Points, in no order, along strands that fork and pass close to each other.
(in the rows, 128 means zero)
Points whose rows are less than 113 apart are linked; no others are. Some points are linked to none.
J_664: [120 107  91 144  69 117 154 114 159 167  85  81 187 119 161 120 106  90
 136 170 158]
J_247: [145 104 175 102 161 163 120 109 120 178 159  93 114 155 117  76 121 187
 118 166 158]
J_857: [111 107 159 136 147 129 159  96 186 124  93  64 124 136 141  92 133 144
  80 173 111]
J_686: [121  88  95 123 122 129 150 136 133 139  95 139  99 145  83 173 101 117
 120 143 111]
J_913: [120 123  90 143 110  96  77 128 116 138 181 144  75 175 169 136 123 110
  95 153 137]
J_947: [119 183 123 124 108  89 119 130 142 115 114 147  96 122 179 101 130 128
 116 102 133]
J_252: [159 148  94 128 151 156 179 153  81 139 144 150 136 141  55 176 121 135
 133 153  99]
J_672: [114 122 160  96 138 128 104 142 120  88 105 175 135 107 156 158 164 116
 104  91 138]
J_387: [ 97 148 190 144 119 137 118 116 162 110 171 126 176  91 171 112 175  88
 138  80 152]
J_7: [177 120 162 129 106  71  76  90 110 166 120 144 118 168 129 104  74 156
 130 149 143]
J_557: [120 138 129 146 105 137 141 110 160 148 106  81 191 121 186 106 128 112
 139 165 134]
J_75: [131 166 159 151 143 143 165 157 103 164 158 126 120 110 102 115 189 156
 130 103 125]
J_918: [ 81 140 129 134 121 126 127 139 130 134 169 121 170  96 137 116 137 127
 220  90 154]
J_659: [108 160 103 143 112 142 145 148  83  95 186 162 178  94  73 143 141  92
 179 122 127]
J_805: [145  85 123 122 118 127 136 111 143 127 124 116 191 136 177 135 139 133
  57 182 187]
J_183: [127 101  88 104 127 159 140 150  89 160 167 135 154 145  96 135 110 149
 169 142 175]
J_389: [127 140 177 128 109 146 175 140 169 139 124 111 139 105 123 119 175  87
 125 122 119]
J_41: [ 87 109  68 119 130 161  51 161 125 106 118 141 133 111 145 147 117  92
 187 127 114]
J_399: [142 144 176 135 147 139 156 137  96 174 142 133 127 122  72  98 132 172
 113 130 112]
J_842: [ 88 142  93 118 107 102  78 134 120 100 141 155  89 153 186 125 123 103
  91 110 147]
J_111: [117 165 144 127 151 148 120 130 138 158 175 115 142 118 133 102 127 163
 200  95 131]
J_809: [124 124 175 129 141 131 115  85 172 143 118  79 107 164 136  68  91 139
  85 189 107]
J_380: [137 166 186 120 164 133 133 118  80 138 153 119 136  80  53 113 128 184
 150 112 102]
J_922: [124 113 105  96 103 126 145 144 115 106  84 176 139 125  78 157 109  63
 106 139 123]
J_76: [140 191  99 162 140  90  89 111  71 113 149 135 106 117  94 119 110 184
 120 111  97]
J_39: [ 56 129 142  83 149 104 151 107 172  80 110 151 116 141 138 121 131 117
 133 104 111]
J_631: [116  72  91 141 100 127  72 137  99 133 120 127 130 136 175 150 149 129
 151 110 157]
J_128: [154 136 131  92 139 205  94 190 142 131 149 127 152 102  97 168 141  77
 192 134 122]
J_940: [157  90 163 139 100  71 109  69 128 159 133  94 122 167 133 101  95 175
 147 171 166]
J_269: [141  89 115 130  88  79 158 123 160 126  62 100 130 127 151 130 131 136
 110 106 123]
J_864: [195 141 173 126 105 105  71 121 112 182 115 135  91 160 140 117 108 153
  88 150 124]
J_89: [117 175 173  92 118  84 164 108 152 102 145 159 168 106 191 104 123 103
 105  88 188]
J_237: [117  83  90 127  93  90 152 101 133  95 133 118 146 131 168 114 148 129
  56 167 190]
J_583: [183 159 122 154 186 199 139 142 109  97 183 115 131 106 103 185 151 104
 185 120  96]
J_713: [ 77  93 119  95 126 100 194 125 176  67  84 138 118 102 102 138 131 118
 119  79 123]
J_446: [128 204 141 129 154 158 110 138 121 125 215 163 125 108 114 165 107  85
 154 102 143]
J_653: [ 62  86 136 104 178 144 127 107 146 117 103 121 119 144 149 108 111 138
 151 101 126]
J_229: [108  70 101 128  85 158 128 118 154 139  75 110 146 115 127 129  99  64
 135 175 182]
J_267: [168 112 168  99 168 167 112 130 102 182 124 109 129 142  76 119 116 198
 143 145 111]
J_68: [168  90  91 150 115  86  79 131 105 135 136 133 102 167 103 144  77 160
 175 172 110]
J_232: [124  79  67 108 131 166  74 144 144 123 138 112 124 155 127 165  83 102
 182 150 125]
J_547: [ 91 121 171 112 126 131 102 134 148  73 119 140 154  85 183 115 172  86
  96  88 170]
J_764: [158  99 126 122 132 126  90 113 114 168 112 107 115 134  79 122  85 168
 173 150  96]
J_400: [170 102 130 102 121 119 150 163  96 107  88 159 101 116 121 153 186 155
  63  79 114]
J_732: [138 146 149 143 180 144 110 124 123 115 114 140 119 132 101 158 120 163
 149 103  52]
J_920: [100 154  92 171 136 150  95 164 132  86 128 135 119 111 117 155 167  77
 139 108  77]
J_419: [154 140 103  88  86 126 131 170 121 126 103 196 120 137 109 155 137  76
  87 142 100]
J_278: [120 158 158  80 105 125 158  91 147 124 133 165 174 118 158 113 118  82
 125 119 154]
J_673: [111 117  62 134  91  74 144 135 142 102  68 108  90 135 133 100 125 137
 123 107  84]
J_426: [127 143 170 142 123 126 180 167 141 137 136 139 140 108  80 151 191 113
 131 104 101]
J_890: [173  83  77 185 146  96 117 110  92 112 134 114 111 159  64 177  83 158
 132 169 102]
J_364: [ 92  89  84 138 117 117  99 135 116 108  89 128 137 123 150 152 117 128
 168  91 123]
J_94: [114 210 132 134 119 101 103 156 121 105 146 168 120  90 186 123 145 106
 116  77 158]
J_757: [115  96 116 112 150 204 168 140 154 165 146  73 121 148 112 100 120 114
 144 159 154]
J_186: [150  86 123 140 120 127 155 147 121 153  51 138 116 137  46 169 109 161
 133 129 120]
J_276: [ 88  57 162  97 174 120 168  90 150 135  72 100 134 144 113 114  98 166
 143 116 127]
J_486: [134  78 103 130 106 131 128 119 130 150 157 110 174 145 171 128 116  97
 121 201 201]
J_793: [180 148 178 119 118 117  92  92 168 158 114 105 105 147 163  80 110 130
  66 165 115]
J_461: [135 164 183  96 138  88 166 106 115 134 119 147 158 109 191 104 124 165
 103  71 190]
J_945: [115 188 176 151 133 129 122 103 156 142 160 103 174  84 214 100 145 134
 137 109 165]
J_717: [123 149  99 161 127  99 123 158 102 102 112  99 100 112 124  84 172 187
  96 110 113]
J_885: [122  97  94 159  88  91 114 122 137 139 143 114  80 180 154 102 144 123
  90 167 144]
J_159: [132 121 138  86 102 122 113 120 166 138  88 165  99 174 169 128 106  70
  89 134  97]
J_58: [113 135 136 129 117 140 132 151 102  97 167 145 196  84  95 153 148 115
 206  77 138]
J_282: [118 157 179 137 115 127 195 114 183 118 105  85 128 125 114  70 151 119
 106 156  91]
J_376: [130 134 128 121 108 109 186 104  98 146 122 133 146 149 131 111 147 163
 105 126 151]
J_500: [147 116 122 122 120 129 162 145  97 144 101 130 108 156 102 131 187 152
  69 136 137]
J_550: [116  81 131 137 142 108 122 112 150 128  77 109  72 154  72 119  95 124
 118 160  89]
J_423: [140 123 132 104 123 130 136 161 118  86 122 170  97  97 160 115 187 139
  72  75 147]
J_5: [141 163 121 181 151 184 110 168 124 112 153 111 136  96 108 182 170  94
 160 110  79]
J_335: [131 166  89 177 127  86 133 129  88  62 131 131  92 103  84 136 156 178
 103 107  86]
J_487: [162 121  71 171 180 144 107 122  72 111 135 117 104 147  95 160 114 152
 129 140  95]
J_555: [136  83 147 141 115  68 147  67 151 136 114  83 161 152 138  94  99 171
 100 200 152]
J_64: [ 85 129  51 170 157 151 123 135  93  82 132 135 133  86 100 173 145 105
 141 124 103]
J_564: [160 223 136 162 151 123 106 118  86 139 178 163 103 115 112 129  91 139
 123 119  84]
J_86: [ 94 210 157 172 151  94  97 160 137 113 174 149 101  99 155 130 127 110
 143  68 132]
J_587: [101 111 116 129 128  95 118 107 140  92  87 107  97 134  96  98 119 159
 136 130  86]
J_905: [130 123 127 102 107 154  96 126 155 159 130 151 114 177 179 119  91  91
 132 130 117]
J_556: [168 184 161 147 194 176 118 122 110 112 202 127 123  99 134 183 114 126
 158  89 121]
J_66: [161 120  96 113 103 147 175 150  86 177 133 129 134 144  75 135 110 147
 159 159 132]
J_610: [116 120  69 171 191 167 118 115  81 103 153 119 129 115 125 161 120 157
 152 113 113]
J_701: [115 170 166  90 124 153 119 129 149 137 173 171 143 121 120 127 123  68
 150 123 123]
J_288: [157 143 124  85 105 144 124 145 158 138 104 168 103 159 108 164  97  82
  99 147  54]
J_222: [139  95 121 112 129 148 113  96 169 163 159 116 127 176 177 114  98  88
 122 181 154]
J_731: [158 126 149 122  90  89 150  93 146 137  83 122 144 145 165  93 127 163
 109 125 115]
J_761: [147 183 137 171 111 104 142 162 114 137 133 123  94 115 128 101 194 148
  92  99 122]
J_714: [120  90 129  96 102 113 186 138 156  89  72 126 125 114 126 128 162 113
  85 119 120]
J_931: [116 151 120  87 155 167 119 154  94 155 176 124 130 132 142 116 130 157
 163 121 165]
J_82: [115 197 177 155 162 131  91 136 138 127 185 120 119 105 141 118 109 140
 199  74 131]
J_612: [134 151 155 134 144 158 126 109 158 166 132  97 172 112 210 104 141 163
 112 144 169]
J_369: [161 107 115 109 148 166 162 145  87 144 110 186 160 116  63 186 122 130
 125 129 112]
J_393: [106  56  97 158 108 102 148 121 146 109 134  94  97 146 145 123 156 115
  79 183 169]
J_480: [ 99  56 101  92 127 168 109 128 149 145  92 131 123 138 120 144  71  84
 166 145 166]

Follow the links from the first point to the second, and from the first to the third. Name the last point that the two ways share.
J_232, J_39, J_159 -> J_269
J_659, J_805, J_369 -> J_111
J_612, J_276, J_922 -> J_269
J_487, J_793, J_717 -> J_75
J_282, J_564, J_890 -> J_75
J_419, J_183, J_58 -> J_111

A fork is a point with three links. Follow the links from the first point to the second and name the forks in between, in order.
J_793, J_446 -> J_75 > J_399 > J_267
J_550, J_631 -> J_269
J_659, J_550 -> J_111 > J_686
J_555, J_761 -> J_75
J_86, J_731 -> J_686 > J_269
J_111, J_550 -> J_686
J_686, J_66 -> J_111
J_446, J_380 -> J_267 > J_399
J_247, J_701 -> J_267
J_75, J_701 -> J_399 > J_267
